Each row is a point on a landscape with many valleys, with its height.
From any point a ball takes the steepest step (drop divided by distance) to one of its 2 nearest points. It stops when none of these is lower. Distance is the straight distance between rows; heights are no part of it.
J_29 (h 87.7): [129  77 116 167 143 131 175  86 116 164 132 192 112 130 148 117 122 158
  97  85 103 122 113 154 167 118 176 127]
J_469 (h 29.0): [ 94 135  94 113 122 117 151  86 111 133 125 163  97 151 120 110  77 112
 141  82 157 112 109 140 115 152 165 129]
J_243 (h 44.2): [168 122 121 198 152 132  99 105 140 120 183 167 126 114 190 154  75 161
 105 145  64 183 170 117 147 135 140  98]
J_798 (h 82.2): [108 112 136 126 189 136 173  93 129 169 143 127 104 111 154  93 183 132
 172 112 105 113 126 143 158 136 132 146]
J_591 (h 67.9): [151 112 136 151 104 150  82 162 143 117 125 111 141 152 165 155  62 106
 140  77 103 122 153 114 136 119 150  91]
J_792 (h 29.7): [ 91 128 103 112 126 132 105 132 111 121 137  80 121 111 136 107 109  52
 149  97 172 113  97  86  84 110 106 119]
J_73 (h 66.4): [145 145  97 140 135 137 112  76 119 110 177 178 117 128 169 128  47 157
 139 133 112 170 177 115 116 174 158 122]
J_297 (h 41.2): [104 118  98 163 144 104 184  73  95 137  95 180 129 136  88 111 134 126
  50 107 127  86  70 134 132  92 135 133]
J_47 (h 46.7): [128 110 119 207 117  97 169  90 104 123 130 197 129 135  99 147 106 139
  49 127 125 130  84 134 129  97 133 144]
J_689 (h 57.1): [168 144 204 142 180 145 107 132 127  99 134 109 146 154 132 117 156 161
 136 181  62  88 141 169 138 188 120  80]
J_218 (h 52.1): [142 113 124 174  94 114 151 124 126 113 105 184 122 134 103 168  99 127
  71 148 148 145 118 130 124 130 122 156]
J_503 (h 39.0): [ 83 135  89  85 117 123 175 153 157 161  94  95 135 119  94 113 191 119
 116  89 177 112  89 111 143  59  94 162]
J_880 (h 69.5): [ 98 100 109 173 122 116 137 141 147 146 137 101 117 113 171  84 119  85
 146  70 131 126  93  80 134  85 103 131]
J_166 (h 30.7): [ 96 172 129 112 100 117  83 122 129  84 124 114 132 151  84 162  89 103
 104 176 141 127 139 120  96 148 122 118]
J_86 (h 57.9): [115 138 141  89 192 122 143  95 102 130 154 110  99 122 119  92 165  77
 140 116 145  97 103 131 115 158 131 120]
J_162 (h 22.3): [ 82 159 114  63 136 129  97 137 128 115 132  70 109 134  90 130 138  61
 153 104 177 108 101 111  84 121 115 115]
J_733 (h 82.5): [145 113 136 124 167 129 131 127 149 149 165 147 120 101 188 110 124 176
 181 158  92 163 177 142 162 157 147 137]
J_401 (h 58.7): [126  98 119 177 129 161 129 121 102 137 122 105 157 104 152 117 168  95
  84  90 120  92  79  79 162  38 107 134]
J_732 (h 61.4): [152 125 130 135 139 147  92  82 110 117 165 141 115 147 148 111  73 155
 142 118 105 113 165 140 134 162 192  83]
J_182 (h 30.8): [102 143 104  74 153 171 163  91 112 159  96 120 113 133 124  75 181 120
 121  28 141  97 103 141 151 120 144 136]
J_598 (h 31.5): [ 75 144 118 138 140 157 145 108 152 171 119  99 134 116 168  45 195 100
 119  41 153 106  74  81 121  65  85 115]
J_333 (h 45.7): [146 113 140 129 126 128 133 124  97 125 124 163 118 133 116 130 125 102
 115 136 139 137 114 132 121 134 143 148]
J_881 (h 71.7): [105 150  85 172 116 122 114  61 136 104 184 136 124 106 136  97  62 148
 134 166 119 156 154  91 126 136 149 143]
J_648 (h 39.5): [145 116 129 132 120 138 151 114 108 129  83 140 130 154 112 144 132  91
  85  73 122 104  98 137 157 111 137 124]
J_802 (h 71.4): [166 118 124 138 100 140  78 156 137 115 150 111 128 133 183 145  41 110
 159 109 103 156 169 102 122 149 129  89]
J_609 (h 78.2): [184 135 161 116 112 101 110 161 127  95 137 148 108 128 139 170  97 104
 131 161 146 195 161 125  95 185 107 130]
J_877 (h 45.2): [ 94 171 124  32 149 140 132 135 157 140 109  69 158 115  63 168 221 119
 125 160 134 102 114 127 128  70 102 148]
J_981 (h 43.1): [114 129 103  77 103 176 114 173 121 151  87  95 132 119 127 128 156  79
 130  59 190 113 110 102 124  66 108 136]
J_786 (h 42.1): [ 77 142 109  59 129 139 155 135 158 163  95  83 133 114  78 140 204 148
 152 111 163 118 116 130 139  74 111 158]
J_217 (h 53.2): [176 139 185 134 134 127 100 158 130 113 125 130 140 174 140 130 125 167
 126 154  71 129 151 174 129 187 125  89]
J_632 (h 54.4): [206 152 143 155 138 138  95 141 113  98 160 167 127 113 165 141 140 176
 102 231 131 185 187 149 104 181 113 122]
J_360 (h 48.9): [112 121 124 126 105  61 163 162 131 121 114 145 110 134  93 156 108  83
 119 127 163 143  86 115 104 115  96 167]
J_263 (h 37.3): [101 115 103 117  89 154 119 155 133 134 109  82 130 136 139 136  89  71
 156  44 160 106 119  82 108  89 114 120]
J_498 (h 84.7): [145 107 141 129 137 134 137 140 136 161 118 136 131 145 149 115 140 199
 158 133  77 123 164 171 175 140 155 123]
J_65 (h 44.6): [109 122 119 110 122  85 172 145 125 117  77 147 113 148  81 151 106  93
 104  79 155 115  85 133 132 114 113 150]
J_677 (h 47.9): [120 147 159  70 154 132 110 163 152 133 119  66 163 111  83 162 211 123
 142 186 112 110 125 132 131 105  96 140]
J_137 (h 44.9): [122 159 166 128 101  98  91 196 170 112  98  80 150 175 108 156 113 182
 150 150  96 133 144 150 109 174  90  99]
J_103 (h 50.6): [170  90 163 135 124 163  98 180 134 128 108  76 143 127 140 147 160  81
 137 115 114 120 122 108 153 107 110 123]
J_701 (h 84.1): [117 106 135 151 179 133 182  75  99 149 120 149 125 101 120 103 196 131
 105 123 109 105 101 149 166 113 144 143]
J_457 (h 60.5): [166 108 167  70 160 103 151 157 117 149 122 142 101 112 144 126 161 125
 178 134 140 160 147 169 141 173 145 145]
J_758 (h 55.1): [153  95 129 163 145 186 100 134 118 135 143  93 142 115 168 120 163  90
 117  99 117 100 115  88 156  69 125 116]
J_490 (h 86.4): [125 111 144 124 128 149 145 119 119 149  99 151 138 141 118 127 172 194
 120 169  99 115 155 179 174 136 150 136]
J_372 (h 54.7): [126 124 119 166 112  73 184 152 131 106 108 192 110 121  96 162 116 112
  62 175 159 163  90 132 109 112 112 184]
J_107 (h 53.9): [142 144 172  98 103 100 145 222 175 151  63  91 165 157  86 141 157 239
 160 138 107 116 136 173 124 130  99 122]
J_841 (h 46.3): [112 140 120 119  87 107 117 151 153 117 144 114 129 111 122 144 100 148
 167 177 150 183 165 117 106 158 112 154]
J_130 (h 51.5): [156 137 186  82 137 141 105 168 132 122 115  80 141 137 118 132 182 125
 168 152 102 113 136 151 134 151 118 111]
J_833 (h 59.8): [155 171 183 122 183 135 107  94 117  90 116 124 143 157  86 139 165 141
  85 189  85  84 124 166 124 176 144  81]
J_766 (h 51.1): [137 140 131 131 141 120 113  77  96  93 148 150 103 122 101 127 114 102
 109 165 128 121 129 127 120 155 150 127]
J_913 (h 27.0): [118 116  85 139  81 117 112 120  99 109 161 143 135  61 159 119  93  97
 124 169 183 155 135  81  92  90 139 171]
J_366 (h 62.0): [110 116  83 168 107 150 118 117 104 145 123 109 158 105 168  83 154  80
  91  85 155  88  84  75 116  40 100 113]
J_36 (h 35.2): [128 112  66 166  92 109 131 107 119 122 161 167 137  73 184 106  57 122
 130 143 153 174 140  72  99 108 136 166]
J_451 (h 58.3): [171 147 142 142 123 142 106 139 120 108 142 160 118 119 128 157 176 158
  92 237 143 159 163 159 113 168 125 136]
J_432 (h 18.5): [113 145 111 138  85 114  99 126 121  71 130 122 130 124 110 161  41  75
 120 145 170 136 130 106  70 147 120 128]
J_936 (h 75.2): [194 131 150 129 129 118 100 152 131 100 155 157 126 116 179 145  60 120
 151 136 122 196 171 113 118 178 124 109]
J_860 (h 61.9): [139 136 143 126 137 141  94 118 111 106 150 138 142 102 105 150 179 135
  99 225 134 129 148 136 111 124 128 150]
J_484 (h 27.4): [ 97 148 123  87 165 167 162 106 134 173 105 121 114 123 145  49 201  83
 113  17 155 109  81 116 122 101 112 117]
J_947 (h 75.4): [ 89 128  73 164 119 128 126  48 118 122 164 135 132 107 126  93 108 160
 118 162 131 121 133 115 127 118 158 152]
J_560 (h 57.5): [180  81 158 116 128 105 143 191 129 153 122 158 110 124 171 143 123 124
 166 109 124 177 155 142 163 150 131 142]
J_443 (h 54.2): [176  87 166 141 118 121 120 198 140 128 120 105 131 114 156 156 137 120
 160 120 107 154 133 125 149 119 113 136]
J_729 (h 52.3): [143 151 120 130  63 110 109 179 162 111 119 130 137 139 146 161  53 182
 151 152 135 186 184 128 107 175 103 124]
J_423 (h 80.4): [115 103 116 145 187 143 136  70 135 160 175 133 115 107 176  80 137 157
 175 124  95 129 154 140 171 137 160 127]
J_753 (h 36.8): [145 107 111 208 130 141  94 112 128 101 180 142 140  87 177 137  79 113
 113 149  93 157 151  81 121 106 126 115]
J_720 (h 26.9): [155 109 118 207 100 148  91 117 111  96 154 144 149 108 138 164  63  97
  75 156 128 134 132  79  92 109 133 111]
J_494 (h 35.0): [111 135 113  93 119 151 146 106 124 137  80 116 127 163 101 113 125 123
 120  49 130  94 116 140 157 126 142 118]
J_66 (h 46.4): [ 95 129 117 100 115 142 126 147 156 158 115  81 127 140 117 132 152 148
 174 101 138 107 140 127 145 109 117 137]
J_512 (h 57.4): [174 137 157 128 143 145  95 120 113 105 142 153 124 160 147 121  91 157
 131 132  83 123 171 166 135 195 164  73]
J_441 (h 63.5): [148 111 141 139  73 124 105 215 171 135  84 119 148 172 148 158  67 144
 147  83  96 130 145 125 137 128 110 103]
J_695 (h 56.0): [134 151 155 123 178 133 102  75  96  75 146 143 121 145  78 140 139 104
  85 183 107  94 117 155 118 158 149 106]
J_486 (h 63.4): [ 85 170 130 112 206 155 132  59 115 118 145  86 142 111  99  97 202  92
 115 149 118  66 100 117 124 101 113 125]
J_442 (h 49.4): [206 133 146 182 145 157  95 117 120 114 179 181 131 119 180 152 109 178
  90 180  87 182 185 135 127 167 138  90]
J_44 (h 85.8): [145  90 140 144 154 141 172  94 109 154 127 189 116 115 134 111 176 173
 108 151 108 132 138 171 178 132 164 150]
J_57 (h 81.3): [150 147 137 104 114 102 113 142 112  80 141 167 106 104 112 161 124  80
 109 185 170 187 143 126  89 160 126 154]
J_350 (h 22.6): [ 91 142 110  81 104  92 153 114 126 136 127 136  99 144  89 133 100 107
 157 100 163 134 124 148 110 157 155 144]
J_573 (h 78.0): [ 77 129  87 151 147 142 139  51 132 139 160 125 123 120 143  66 123 157
 148 124 119 104 134 124 141 120 158 124]
J_135 (h 33.5): [121 131 108 164  92 139  89  94  82  77 133 134 149 134 101 161  76  72
  70 142 153 101 103 106  72 112 146 110]
J_383 (h 50.5): [122 132 133  96  83 143 115 179 167 139  85  79 159 158 110 138 137 201
 157 113 107 104 145 152 147 111 119 103]
J_289 (h 54.8): [135 133 166  93 174 136 113 133 127 129 143  82 108 124 117 122 173  90
 162 128 118 104 121 130 138 155 125 118]
J_476 (h 35.9): [ 77 126  92 147 114  83 182  67 112 138 127 179 112 138  85 106 105 141
 102 103 137 104  96 150 137 126 167 151]
J_200 (h 65.4): [ 86 125  88 158  90 133 144 149 130 151 121 101 138 108 160 101 142  96
 118  83 169 104  81  63 105  43  97 148]
J_19 (h 42.7): [ 91 116  71 177  91  88 176 103 124 144 115 183 130 139 128 109  49 146
 102  81 144 117  96 118 122 105 139 154]
J_633 (h 89.8): [133  96 101 180 165 132 137  72 122 149 172 167 106 141 170 113  82 150
 120  81  62 132 124 138 161 142 171 107]
J_264 (h 60.8): [ 93 161 131  91 218 127 141  58 109 119 172 115 117 124  95  81 192  78
 139 158 132  71  93 139 115 147 139 126]
J_577 (h 35.7): [ 89 128 102 125 137 134 175 130 150 167  95  85 140 107 126  83 210 116
 112  70 157  93  81  98 148  60  74 148]
J_754 (h 65.7): [109 148 127 110 168 154 125  91 112 115 148 107 144 112  91 133 195 109
 117 194 128  88 113 122 132  95 135 149]
J_258 (h 56.7): [129 142 142 127  82  86 140 184 183 127 105 138 128 158 125 157  53 186
 174 110 126 176 163 145 121 175 106 125]
J_563 (h 49.5): [173 146 179 137 112 128  95 195 138 112 101 102 152 173 132 137 138 188
 114 182  92 135 142 163 102 180  91  86]
J_339 (h 60.1): [135 107 140 131 102  87 137 175 169 145 104 123 118 162 134 145  73 164
 168  88 105 146 143 142 150 148 110 122]
J_450 (h 59.2): [130 120 153  76 133 108 147 157 133 170 115 132 110 125 110 132 178 183
 183 170 141 146 147 175 137 162 139 149]
J_305 (h 47.2): [170 116 144  92 119 174 104 187 116 137  89  93 141 131 131 146 167  83
 126  72 143 123 125 121 149  86 117 113]
J_515 (h 56.3): [149 135 174  82 110 109 142 219 152 161  98 104 146 127 104 160 182 206
 165 172 131 143 131 171 135 131 113 133]
J_831 (h 15.0): [ 97 151 131  33 132 109 112 138 123 133 140 102 104 140  77 147 135  98
 177 126 180 138 135 138  87 148 150 127]
J_821 (h 43.0): [ 89 113  74 150  94  92 171 104 133 147 144 162 122 113 149 100  75 145
 145 115 156 153 131 102 126 120 135 171]
J_280 (h 39.1): [104 144 147 125  96 107 114 141 152 114 115 109 134 153  85 155 109 157
 140 151 123 135 128 145 126 158 113 121]

Call two points neighbours if one is among the 2 nearest of the other. Go from one point of each pair to the other, from neighbour to neighbour, staying as low as possible. Name the highest point that can't be avoided.
J_913 and J_432 => J_833
J_831 and J_913 => J_821
J_831 and J_333 => J_218
J_432 and J_720 => J_135

Where does a ball stop that starts at each point below?
J_729 => J_432
J_486 => J_484
J_754 => J_720
J_936 => J_432
J_677 => J_484
J_401 => J_831
J_457 => J_831
J_515 => J_484
J_372 => J_484
J_881 => J_432
J_689 => J_432
